A landscape with many valleys, sampled at points; each row gives a point and its height.
From any point a ball rolls to the lowest of the 2 points nearest to it. It stops when none of these is lower. Distance is the straight distance between rows; heights are no part of it.
k_310 h=26.9: [109 147  72 155 103 165 134 109  83 141 112 121 129 104 127 154  69 109
 134 108 146]
k_42 h=20.9: [158 118  92 128 102 143 109 107  91 103 149 111 124 161 115 163 115 100
 122  51 113]
k_30 h=75.1: [106 116 155 113 108 141 114 162 115 140 133 108 162 154 120 120 174 179
  85 141 146]
k_398 h=20.3: [103 139 129 111  72 100 142 141  99 103 121 122 125 134 159 149 127 108
 134  91 149]
k_147 h=74.0: [124  92 166 132  81 116 106 130 152 147 155 101 152 173 137  95 189 162
  78 136 160]
k_97 h=41.5: [110 157 109 126 136  90 144  79 133 160 130 140  94  89 196  84 146  89
 118 201 133]
k_790 h=86.7: [174 152 121 133  89  87  34  46 192 133 111 151 123 119 158  86  88  87
 168 132 166]
k_650 h=30.5: [141 144 154 133 120  86  69 110 124 133 155 115 116 122 183 135  96  67
 132 126 166]
k_253 h=13.0: [ 88 147 125 112 160 162 158 156 108 156 132 155  98 125 107 101  77 113
 184 108 121]
k_446 h=77.1: [148  84 119 116 137  94 112 127 121 130 114 163 128 128 115 140 121 100
 154  50 100]
k_430 h=75.0: [181  93 170 132 103  73  86 104 132 133 155 133 143 171 127 150 123  97
 118  38 174]
k_158 h=24.6: [135 138 111 155 114 140 137 140 152 119 151 100 143 140 123 130 192 158
  53 171 108]
k_596 h=56.2: [135 119 125 166 154 154 192 141 121  97  96 143 139 116   4 190 127 159
 117  96  92]
k_152 h=83.5: [ 99 167 100 118  90 112  99  98 153 189 118 114  87 113 173  96  85  71
 206 126 192]
k_534 h=30.0: [169 173  94 135 162 142 154 148 111  56 132  89 143 109 112 175 125 131
  91 153 121]
k_580 h=16.5: [135 110 127  91  90  97 131 134 137  91 131  90 132 150 156 158 175 126
 123  92 135]
k_377 h=44.2: [132 109 157 126 135 172 156 165 133 102 134 112 153 158  96 146 144 175
 119  76 107]
k_421 h=19.2: [153 180 129 145 103 101  79 107 159 102 180  80 120 122 191  97 139 110
  95 181 115]
k_172 h=14.3: [133 185 134 157 122 105  92 119 167 123 155 130  85 136 197  66 151 106
 111 191 127]
k_586 h=12.1: [175 115 145  86 105  95  75  51 114 123 140 152 122 162 134 123 103 102
 153  86 165]
k_575 h=45.9: [139 121 146 128 168 144 117 140 112 136 149 129 115 149 149  93 116 160
 118 189 123]
k_285 h=33.7: [116 115 113 138 127 122 141 141  68 172  93 144 121 105 135 149  75  97
 172  27 139]
k_150 h=37.0: [140 169  74 193 140 179 179 110 140  82 120 121 147 108  93 128 138 113
  96 160  88]
k_568 h=28.4: [ 88 106 182 100 116  99 157 131 122 141 115 163 124 129 123  97 157 146
 148 152 124]
k_576 h=24.5: [149 120 122 146 188 129 176 160 135  92 117 140  97  94 137 141 144 158
 104 185  82]
k_473 h=37.7: [124 156 131 177 156 158 182 192  77  87  94 114 137 113  99 171 120 172
 115 150 149]
k_433 h=75.9: [176  71 149  92  98  71 105 107 132 141 116 163 136 150 104 150 136 107
 141  34 145]
k_859 h=28.8: [116 191 129 100 125  79  72 144 137 165 160 159  95 128 128 109  99  62
 186 108 158]
k_850 h=60.4: [122 137 116 119 130 103 110 146 101 145 145 167 134 124  52 171 120 109
 134 103 102]
k_325 h=54.3: [122 124 182 160 145 177 191 144 131 105 119 121 159 106  26 168 135 204
 114 126  90]
k_840 h=32.7: [148 184 132 111 102  68  74 104 110 142 152 122 108 121 165 122  73  55
 177  79 173]
k_411 h=26.0: [157  83 159 120 162 139 166 122 152 116 172  49 136 164 135 136 186 198
  70 129 147]
k_351 h=35.2: [129 146 117 123 142 167 130 180 147  91 138 100 160 116 136 118 146 174
 120 153  76]
k_256 h=39.5: [121 129 100 103 157 152 111 122 106 125 137 111 170 121 131 125  91 130
 156 132  93]
k_682 h=23.8: [105 192  96 103 128 108 100 143 149 142 143 147 109 112 124 116 105  63
 161 140 110]
k_459 h=78.3: [152 125 121 140  96  83  84 156 121 161 121 172 116 130 130 125 115  85
 159  28 134]
k_748 h=63.9: [135  93 165 108 150  95 130 110 107 123 149 137 123 152 113 150 125 117
 110 121 147]
k_72 h=26.3: [124 173 106 147 195 149 149 131 124 114 170 133 129 113 110 118 104 102
 123 169  96]
k_412 h=26.6: [151 143 168 117 103  63  79 106 143 114 136 117 144 145 185 109 132 109
 135 156 199]
k_14 h=30.2: [ 87 142  82 116 150 134 111 143 120 173 100 106 115  81 167 140  78 105
 169 121 149]
k_862 h=82.1: [ 77 156 129 119 114 127 129 157 141 187 108 137 111 125 164  92  97  85
 185 107 187]
k_320 h=72.8: [118  91 180 125  90 118 103 131 169 134 150 120 148 163 125 102 158 129
 111  72 156]
k_556 h=40.8: [105 144 131 156 162 146 179 178  72 142 107 146 106 112  84 148 116 166
 124 170 147]
k_92 h=58.2: [139 124 113 129 166 122 155 155 120  93 133 162 133 123  41 182 115 125
 120  72  88]
k_597 h=40.5: [104  94 117 124 131 196 132 119 125 115 115 106 138 141 137 107 104 147
 123 131 101]
k_409 h=36.9: [ 90 137 118 166 133 132 142 176 108 161 136 143 137 119 140 136  78  99
 150  41 139]
k_958 h=30.6: [ 82 167  71 142 122 168 151 136  86 142 114 116 134 101 122 134 103 132
 125 168 149]
k_844 h=26.4: [ 84 102 145 163 122 119 106 110 109 140 160 110 168 128 119 133 113 101
  99 129 158]
k_624 h=68.3: [154 106 177  91 104 105 123  80 165 129 133 137 147 153 172  73 196 149
 112 181 125]
k_489 h=19.5: [124 183 102 141 202 168 154 153 108 137 142 149  87 109 110 129  76  94
 159 127 115]
k_146 h=73.9: [140  74 163 141 121 120 109 122 154 133 172 113 137 179 113 141 131 123
 110  26 140]
k_437 h=43.1: [115 120 137 123 127 113 134 102 159 146 107 159 102 110 178  71 140 114
 150 160 125]
k_812 h=51.5: [164  83 141  86 119 150  94 147 164 107 130 119 138 165 144 107 149 173
 144 107 112]
k_973 h=85.7: [142 143 117 128  88  71  70  59 190 152 106 147 115 101 177  98 124  66
 171 176 171]
k_749 h=14.7: [150  89 129 108 110 140 172 154 115 118  94 120  99 140  60 189 161 184
 104  98 124]
k_622 h=31.7: [114 142 154  99 128 115 142 102 114 134 131 168 112 156 122  85 165 133
 124 193 106]
k_795 h=21.0: [142 114 130 160 115 158 179 161 157 104 129  93 117 121 103 147 197 192
  71 156  92]
k_264 h=84.6: [136 158 110 100 103  79  89  83 170 141  96 129 106  90 201  95  95  64
 206 128 164]
k_347 h=43.9: [153 107 108 110 116 150  82  98 133 108 161  86 153 148 154 131  93 116
 138 106  89]
k_917 h=49.8: [ 94 125 186 128 140 146 160 191  90 134 112 129 128 109  54 164 120 189
 147 122 105]
k_951 h=52.0: [101 164 178 151 152 161 198 168 101  95 119 147 134 117  40 141 116 176
 146 134  95]
k_418 h=30.3: [110 147  59 164  86 138  96 142 136 120 109 104  94 112 176 153 120  90
 104 131 134]
k_2 h=25.5: [126 133  81 175 112 148 100 124 133 105 141 101 149 104 130 171 111 103
  92 114 117]
k_783 h=20.5: [105 130 115 154 117 143 123 142 119 125 151 105 175 137 106 181 136 132
  90 116 141]
k_967 h=23.3: [140  60 152  97 149 143 170 123 156 133 155  61 140 135  79 169 178 211
  72 114 128]
k_740 h=38.3: [103 180  97 158 139 128 147 107 138 179 137 155  59  90 156  94 127  89
 130 200 136]
k_108 h=35.3: [ 52 127 107 139 109 151 147 140 112 152 107 126 167  93 138 116 117 131
 127 155 122]
k_491 h=41.4: [ 94 167  91 143 165 156 146 148 162 186 130 150  89  95 123  89 125 119
 148 184 110]
k_970 h=76.2: [121 103 179 123 131 123 106 185 123 138 122 136 133 162  77 137 154 184
 107 160 135]
k_804 h=34.8: [118 147 102 112 138 130  99 133 116 145 141 108 143 106 181 121  97 120
 137 158 130]
k_625 h=24.8: [168 132 126 126 159 125 133 132 124  61 156  80 132 134 155 149 125 130
 101 142 115]
k_326 h=40.3: [132 106 122 105 123 137  84 106 156 156  88 170 114 131 166  83 111 128
 179 142 149]
k_778 h=28.9: [156  54 156 147 139 137 125 127 158 142 131  85 125 175 151 145 166 178
  83 120 171]
k_51 h=7.9: [154 149 121  82  98 102  86  84  97 106 142 124 140 160 148 139 119  99
 142 130 151]
k_291 h=43.0: [123 122 122 104 182 157 140 121  94 149 111 132 133  99 151 101 136 161
 113 212 103]
k_205 h=32.4: [ 70 140 126 159 123 127 105 132 128 163 144 130 162 116 129 127  93  81
 133  81 133]
k_296 h=37.6: [142 154 115 150 144 160 182 125 112 113  98 148 122  97  64 136 167 195
  79 205  80]
k_323 h=20.4: [147 124 115  96 115  87  58 110 152 159 119 150 154 117 126 119  94 100
 161  99 137]
k_460 h=80.7: [ 72 135 168 106 122 106 132 189 132 180 116 158 103 108 124 114 122 127
 180 117 162]
k_688 h=34.6: [ 97 169  97 139 132 131 150 121  97 159 143 154 106 114 132 128 116  91
 118 180 155]
k_866 h=34.0: [127 191  87 162 132 160 179 145  82  69 100 101 137 105 109 155 130 148
 101 164 136]
k_540 h=16.2: [182 116 151  98 128  62  45  75 130 151 117 153 160 133 143 107  72  96
 178  91 168]
k_283 h=20.2: [143  92 126 118 142 158 176  99 135 110 131 101 149 142  72 167 152 189
  75 132 113]
k_619 h=34.9: [141 146 137 130 133 147 164 109 114 125 134 159 109 131 106 105 192 156
  80 190  85]
k_756 h=34.1: [109 108 130 136 136 147 141 162 137 152  92 157  92 114 138 108 147 159
 136 170  99]
k_113 h=31.5: [159  54 121 132 109 154 124 126 118 122 116 111 108 162 150 147 133 157
 110 106 150]
k_286 h=40.6: [146 152 119 185 145 184 197 114 133  68 137  95 154 131  74 152 162 163
  76 143 106]
k_539 h=18.0: [144 139 101 124 165 102 138 137 144  76 144 141 110 118 159 159 141 111
 116 168  83]
k_75 h=17.6: [117 180  81 118 119 132 133 144 147  96 146 120 112 112 135 126 102  91
 144 108  97]
k_381 h=71.3: [131  96 186 136 102 100  91 101 198 145 122 142 175 148 144  83 129 133
 147 110 176]
k_883 h=76.5: [105 106 136  83 114 129 104 126 102 164 110 126 179 134 128 125 138 143
 120 148 141]
k_34 h=23.4: [155 144 140 124  69  96  97  76 141 103 146  91 126 147 184 102 153 102
 110 159 157]
k_322 h=67.1: [163 107 176 114 145 103 151  99 137 140 146 109 145 135 175  99 191 156
  68 186 112]
k_841 h=25.2: [123 132  88 112 130 100  95 117 107 180 113 145 143  96 158 126  74  80
 172  95 126]
k_187 h=69.6: [120 112 172 128  90  95  92 101 172 147 130 153 178 139 155  46 175 137
 131 157 135]
k_300 h=37.4: [147 160 111 202 123 161 185 132 115  91 114  93 129 132 124 157 156 155
  69 159 141]
k_773 h=62.2: [123 126 143 100 126  81 116 134 101 144 126 172  98 148  88 141 141 104
 137 123 140]
k_945 h=47.3: [ 97 103 163 149 130 146 125 196 115 137 125 152 136 129  85 138 123 163
 130  87  99]
k_332 h=49.4: [165  96 139 120 125 105  93 119 157 119 126 128 130 151 166 110 132 130
 132 145 125]
k_603 h=33.6: [151  59 134 115  98 123 111 102 125 143  68 132 127 150 166 123 149 166
 128 132 174]
k_863 h=47.0: [158 109 154 134 105 127  76 107 162 122 138 101 146 153 184 100  85 108
 157 101 132]
k_422 h=24.4: [129  78 125 142 187 173 170 119 109 103 108 114 154 109  83 186 133 160
 100 132 108]
k_456 h=29.4: [146 122 117 120 116 154 129  84 103  86 154  82 140 134 132 147 140 153
  94 142 121]
k_543 h=6.1: [107 156 140  97 151 139 126 122 143 170 126 170  76 136 133  83 101 102
 201 142 136]
k_501 h=40.7: [ 96 127 101 128 122 141 181 108 122 109 102 116 138  83 165 115 128 120
 126 154 119]
k_475 h=32.3: [135 160  97 171 153 155 156 116 129  86 155 137 140 117  71 137 105 101
 116 115  98]
k_342 h=12.2: [131 134 152 106 128 106 126  98 141 127 133 172  90 150 139  81 111  77
 187 107 153]
k_490 h=12.4: [156 114 158  66 113  98  98  84 133  94 135  97 159 152 163 139 144 121
 133 104 163]
k_982 h=42.9: [106  67 135 112  96 134 121 128 161 145  80 170 119 128 134  99 118 125
 179  90 125]
k_640 h=23.9: [162 135  70 146 121 160 127  84  66 115 126 116 109 119 125 167  71  96
 141  67 119]
k_652 h=79.5: [ 99 128 151 114 104  93  98 193 137 166 112 176 119 132 106 104 124 119
 177  53 134]
k_555 h=29.9: [113 171 128 145 132 131 133 156 137 103 149  96 157 125 165  98 150 141
  89 176  98]
k_724 h=17.4: [160 117 123 134 132 159 194 142 138 118 112  81 129 137  40 184 172 220
  78 123 125]
k_757 h=30.4: [ 99 154 102 116 160 129 122 129  71 194 133 139 133  96 132 127  61  76
 192  52 137]
k_7 h=24.7: [ 81 130 149 105 102  93 156 135 137 123 126 142 143 136 154 108 168 104
 140 117 140]
k_216 h=65.7: [146  91 178 110 161 109 151  94 132 119 163 120 130 140 109 141 175 146
  83 163 117]
k_163 h=40.2: [123 118 124 124 148 168 126 174 163  89 125 130 154 147 120 133 135 142
 143  99  63]
k_710 h=17.8: [158 111 102 115 108 145 141 141 113 100 113 136 101 152  91 169 135 141
 122  70 114]
k_546 h=10.7: [148 143 111 132 139  98 109 139 133  90 142 147  96 133 127 157 109  81
 128 107 103]
k_451 h=30.1: [105 122 116 153 178 161 175 158 126 115 107 153  95 110 145 123 113 134
 145 166  99]
k_566 h=37.1: [124 103 103 119 117 166 128 129 124 148 122 147  97 134 122 114 122 130
 148 140 119]
k_270 h=17.9: [135  90 136 130 122 130 164 155 127 117  94 123 100 117  97 171 191 188
  82 160 121]
k_709 h=40.4: [115 142 123 155 174 163 164 156 101 150  98 143 144 100 110 118 143 177
 107 214  82]

Where does a ball stop that starts at each point below?
k_291 | k_51
k_596 | k_749
k_970 | k_749
k_381 | k_749
k_973 | k_320
k_603 | k_749
k_790 | k_320
